A landscape with many valleys, sampled at points; each row gives a point and its height.
A ball rolls from a point to whichever of its 2 nearest points has the largest drop for the distance, and stops where none of them is lower. Distance is the straight distance between rows; heights are no part of it.
K322 (h 20.1): [110 150 121 130 195 111 162 101 120 126 122 152 114 124 145 102 118 101
 137 160]
K156 (h 31.9): [129 107 194 106 106 163 100 114 143 197  52 113 126 157 100 119  73 130
 133 108]
K675 (h 50.8): [138 130  29 151 162 120 129 150 137  83 154 158  94 119 155 178 138 127
 122  82]
K737 (h 23.0): [113 121  69 207 165 139 131 142 174  99 206 161 115 121 134 131 157 128
  96 183]
K938 (h 17.6): [126  91 141 105 163  94 109  85 125 109 108 157  85 134 125 151 113 106
 155 105]
K135 (h 33.5): [114 108 119 120  83 164  85 144  83 140  88  94 150 183 110 160 133 156
 133  85]
K519 (h 44.7): [156 170 136 107  88 120 156 160 161 146 138 121 148  79 135  91 124 118
 110 106]
K883 (h 49.6): [137 137 167 100 105 103 146 112 174 159 102 165 133  96 130  87  97 103
 132 122]
K78 (h 19.8): [ 96 171 129 119  46 126 154 155 142 163  87 131 179 119 115  91 118 144
 125  90]
K880 (h 13.2): [121 165 144 133 156 120 173 113 137 157 133 138 165 105 141  72 130 115
 115 190]
K723 (h 37.6): [108 163 105 143 166 118 147 132 115  97 150 139 140 180 166 144 112 120
  94 153]
K170 (h 32.1): [125 120 156  99 192 148 129 120  81 130  64 111 102 163 136 137 108 116
 159 110]
K152 (h 8.2): [140 163  72 145  93 127 148 177 185 102 178 141 140  95 129 144 136 138
  83  81]
K729 (h 34.2): [137 150 149 109  91 128 120 135 126 119 129 105 153 160 143 149 103 124
  97 110]
K995 (h 32.2): [135 164 181 134 176 109 167  96 157  96 193 118 129 101 152 127 118 122
 106 197]
K937 (h 27.7): [140 147 159 158 160 117 151 109 168  78 227 134 130 126 158 146 136 144
  79 186]
K559 (h 44.0): [169 113 195 102  89 144  89 118 139 161 112  84 122 137 117 148  82 117
 114 115]
K981 (h 42.6): [134 141 116 140 169 126 133 115  83 123 149  95 117 107 137 120 143 106
 150 188]
K954 (h 19.9): [102 175  96 171 152 146 181 163 192 120 165 167 154 130 141 105 129 134
  66 141]
K774 (h 33.7): [127 152 163 125 143 111 139 111 138 104 153 136 143 163 160 136 103 114
  89 160]
K270 (h 42.3): [109 167  73 162 193 129 148 146  83 106 145 124 121 171 171 124 131 124
 127 172]
K666 (h 66.5): [166 102  94 115 119 120  89 130  89 103 137 100 112 131 136 189 137 125
 132 102]
K820 (h 33.8): [ 95  88 103 114 145 141 127 140  83 120  75 161 115 156 120 113 160 158
 183  93]
K775 (h 53.5): [147 113 182 126 128  96 115  79 152 104 183 120 125 102 123 143 127 115
 119 178]
K759 (h 60.0): [132  82  70 146 116 116  91 129  86 116 149 129 112 122 111 138 172 132
 161 144]
K28 (h 56.0): [161 102 158 136 101  94 109  96 169  92 213 131 123 101 122 154 143 131
  98 156]
K680 (h 54.7): [162 113 149 119 140 172 103 122  71 169 106  46 124 118 102 127 131 117
 153 159]
K275 (h 45.0): [152 115 160  98 161 123 121  88 103 153 100 100  95  76 105 123 118  95
 171 134]
K961 (h 59.7): [162 103 163 110 111 167  99 117 102 192  92  73 129 108  85 114 129 118
 148 135]
K394 (h 47.8): [104 121  15 179 146 134 128 165 157  96 150 174 112 130 131 160 153 142
 115  91]
K405 (h 16.8): [ 92  96 137 120 133 123 114  95 111 143  95 158 138 170 117 111 127 129
 137 132]
K457 (h 24.2): [144 126 124 104 149  92 129 105 146 105 132 158  91 113 141 142 106  95
 134  97]
K748 (h 32.0): [145 148 163 122  94  95 137 131 199  95 179 159 132 127 154 146 105 127
  77 109]
K138 (h 22.6): [113 155  96 201 167 172 168 174 210 100 190 154 136 109 149 119 153 139
  59 160]
K359 (h 55.8): [131 137 120 146 101 120 145 134 166 130 181 140 157 109 121  98 151 136
  94 160]
K53 (h 24.6): [ 69 151 136 117  55 129 141 139 129 144  54 142 159 153 107 120 107 161
 146  58]
K391 (h 47.1): [172 141 170 102  94 124 137 126 143 154 134 107 144  74 121  97 125 112
 123 140]
K530 (h 64.8): [120  62 106 137 143 126  81 111  68 132 119 113 104 138 106 137 168 131
 172 154]
K439 (h 54.0): [153 140  71 153 160 109 129 139 156  77 190 143 108 123 158 187 126 120
  90 125]
K447 (h 52.8): [136 163 188 117  54 115 156 151 183 160 137 132 183 102 138  76 123 154
  87 141]
K792 (h 55.2): [143 103  51 148 147 112 112 135 115  99 165 142  96 104 128 149 160 123
 144 121]
K703 (h 33.9): [ 66 104 118 109 133 147 131 145  93 100  52 172 132 193 124 142 144 182
 173  66]
K321 (h 51.2): [143 146 175  91  89 123 134 133 157 174  71 127 132 103 126  93  87 112
 142  96]
K178 (h 41.9): [106  98  81 129  99 163  94 166  54 122  86 104 137 171 118 151 161 173
 165  88]
K91 (h 13.3): [129 146  64 155  70 118 124 172 165  94 184 135 155 129 133 177 142 154
  82  91]
K188 (h 49.5): [172 120 196 109  79 106 125 111 178 138 172 125 138  73 124 107 123 129
 111 147]
K639 (h 48.3): [155 136 142 121 137 140 121 121  82 142 132  77 133 102 120 121 138 106
 141 164]
K584 (h 36.4): [142 155 144 144 175 116 149 102 128 105 194  95 117  83 136 128 142 117
 134 204]
K494 (h 51.6): [111 131 106 131 154 145 124 140  61 134 104 104 130 168 144 121 140 130
 149 142]
K324 (h 40.1): [152 113 179 100  65 139  83 135 151 155  88 104 123 161 118 164  71 125
 119  75]
K97 (h 15.0): [103 136  68 159 195 126 159 127 122 128 137 167 102 114 134  97 143 114
 148 165]
K504 (h 13.1): [125 180  89 127  66 111 161 178 184 122 132 144 140  92 121 126 119 132
 107  53]
K8 (h 8.3): [110  91 172 107 158 114 113  77 125 140  79 158 111 155 119 124 106 113
 152 125]
K339 (h 24.7): [100 103 154 121 101 146 100 117 106 151  94 117 153 190 113 135 117 137
 117 129]
K965 (h 52.7): [120 108 205 114 153 104 119  56 152 154 102 136 129 104 107 113  97 102
 147 176]
K290 (h 25.3): [133 149  97 202 150 173 169 171 188 121 207 132 139  87 136  96 173 143
  80 183]
K473 (h 58.9): [146 105 109 143  96 106  98 124 139  98 195 131 140 133 127 159 148 133
  96 143]
K411 (h 62.3): [126 108 121 112  89 119 121 124 132 144 120 144 138 111 106 102 139 120
 139 106]
K538 (h 46.9): [100 141  77 154 187 135 139 146  60 127 115 125 111 165 158 106 150 131
 165 168]
K679 (h 49.4): [124  82 182 103 180 127 110  65 118 158  72 113  87  95  86 129 112 107
 186 139]
K127 (h 51.4): [164 150 182 122  66 114 154 149 192 133 188 129 152  85 142  96 144 157
  81 135]
K128 (h 33.4): [134 128  70 116 172 132 145 149  80 111 108 134  93 113 144 124 150 127
 172  94]
K191 (h 71.9): [166 109 126 115 156 137  82 124  69 110 115  66 100 151 143 196 117 121
 139 118]
K39 (h 25.4): [122 120 178 105 144 151 126 101 110 182  62 114 140 141 114  99 104 118
 143 143]
K891 (h 38.6): [138 104 143  98 182 152 126 116  77 145  70 107  91 115 117 116 136 117
 184 113]
K296 (h 46.5): [131 106 123 122 159 176 107 152  45 137  74  79 113 173 125 140 139 147
 164 117]
K234 (h 16.9): [114 178 112 154 157 139 187 144 160 137 155 149 160 110 143  79 139 127
  93 175]
K634 (h 57.5): [130 108  81 156  87 121 130 141 168 130 184 159 142  92  96 103 169 131
 104 139]
K2 (h 23.1): [131 146 132 162 130 124 143 137 149  86 207 131 149 160 162 147 140 151
  68 175]
K790 (h 62.1): [130  70 110 136 110  93  84  92 131 101 169 155 119 138 108 159 146 123
 124 139]
K172 (h 28.8): [152 139 135 114 114 104 130 123 158 109 160 139 120 110 136 134 113 106
 107 117]
K674 (h 70.0): [111  47 133 153 175 136  69 105  55 134 105  92  88 155  98 158 157 146
 190 169]
K931 (h 19.6): [101 127  50 202 196 136 144 137 147 121 169 164  98 105 128 107 157 117
 135 182]
K484 (h 58.3): [130  75 148 133 109 119  84  87 108 135 150 113 129 131  95 141 143 117
 130 170]
K159 (h 41.5): [103  95  54 140 121 139 109 162  69 109 103 142 122 162 131 144 175 167
 175  97]
K811 (h 38.8): [129 106 157 102 174 182 121 144  78 144  43 103  98 170 117 146 118 155
 170  83]
K670 (h 44.9): [ 82 151  48 156 111 128 156 166 154 109 131 171 136 135 122 136 139 150
 113  71]
K395 (h 16.5): [103 181 129 125  28 105 158 172 173 143 112 134 163 100 113 111 112 148
 109  72]
K718 (h 63.1): [143  84 140 109 100 147  98 119 102 165  91 107 126 126  88 118 136 121
 153 108]
K642 (h 29.3): [ 60 127 136 110  96 145 139 141 109 128  40 161 143 180 110 124 125 174
 167  54]
K14 (h 54.2): [159 158 156  83 107 149 134 149 115 163  69  89 120 109 136 119  90 108
 148  72]
K727 (h 50.9): [139 136 185  98 147  92 139  83 164 146 108 159 110  92 134 102  89  89
 141 140]
K854 (h 25.0): [112 146 149 108 187 123 148 107 101 126  92 140 117 157 156 114 100 101
 137 135]
K145 (h 62.6): [152 110  69 127  90 109  95 143 117  96 157 122 134 134 132 176 146 134
 115  91]
K118 (h 18.1): [125 129  95 187 129 126 130 146 173  93 219 146 138 136 141 141 153 148
  77 173]
K884 (h 38.9): [110 149  65 112 162 133 162 163 100  97  94 158 106 141 158 135 141 141
 158  60]
K672 (h 18.8): [114 133 148 125 155 132 141  94 104 174  95 121 160 119 119  79 130 116
 146 188]
K154 (h 41.6): [141 189 114 105 107 129 162 168 120 126 120 103 140 118 149 118 106 117
 118  84]
K598 (h 54.8): [129  94 183 122 124 114 100  66 134 157 128 118 139 108  92 116 131 113
 140 186]
K211 (h 48.2): [168 123 217 101 123 119  97  86 156 141 121 100 110 115 123 149  74  99
 124 145]
K701 (h 59.5): [119 106  53 147  95 124 133 143 148 137 154 168 126  92  91 100 167 130
 136 100]
K668 (h 37.7): [125 128 208 120 127 126 115  91 140 140 130 122 155 170 135 129  97 120
  94 181]
K459 (h 51.0): [155 141 216 109 139 101 127  77 159 118 156 110 117  93 134 140  96 102
 122 170]
K911 (h 42.4): [ 92 165  77 126 119 129 158 160 118 114 104 151 134 142 139 124 128 140
 132  72]
K236 (h 25.6): [121  96  96 118 187 132 127 140  63 101  88 143  84 140 140 131 161 143
 195 105]
K482 (h 57.3): [131 154 136  95 111 163 122 157  94 145  71  82 130 148 131 140 105 131
 143  71]
K413 (h 36.8): [111 126 179 106  66 149 104 138 145 169  54 118 134 167 112 141  74 142
 130  62]
K695 (h 54.1): [124 141 176 127  79 118 146 125 159 148 152 134 183 132 130  91 136 140
  88 167]
K481 (h 37.8): [138 178 111 119  99 120 139 163 132 102 153 108 152 145 160 157 112 130
  87 105]

Call two points neighbours if one is among the 2 nearest of the other. Go from one point of each pair to the other, from neighbour to neighbour, staying as low as possible. Name the highest point that can't be avoided.
K8 and K236: K178
K880 and K118: K290
K236 and K152: K703
K118 and K97: K737

For each start below, name the point where the ball stops.
K759: K236
K790: K883
K703: K152
K718: K118
K145: K880
K559: K880
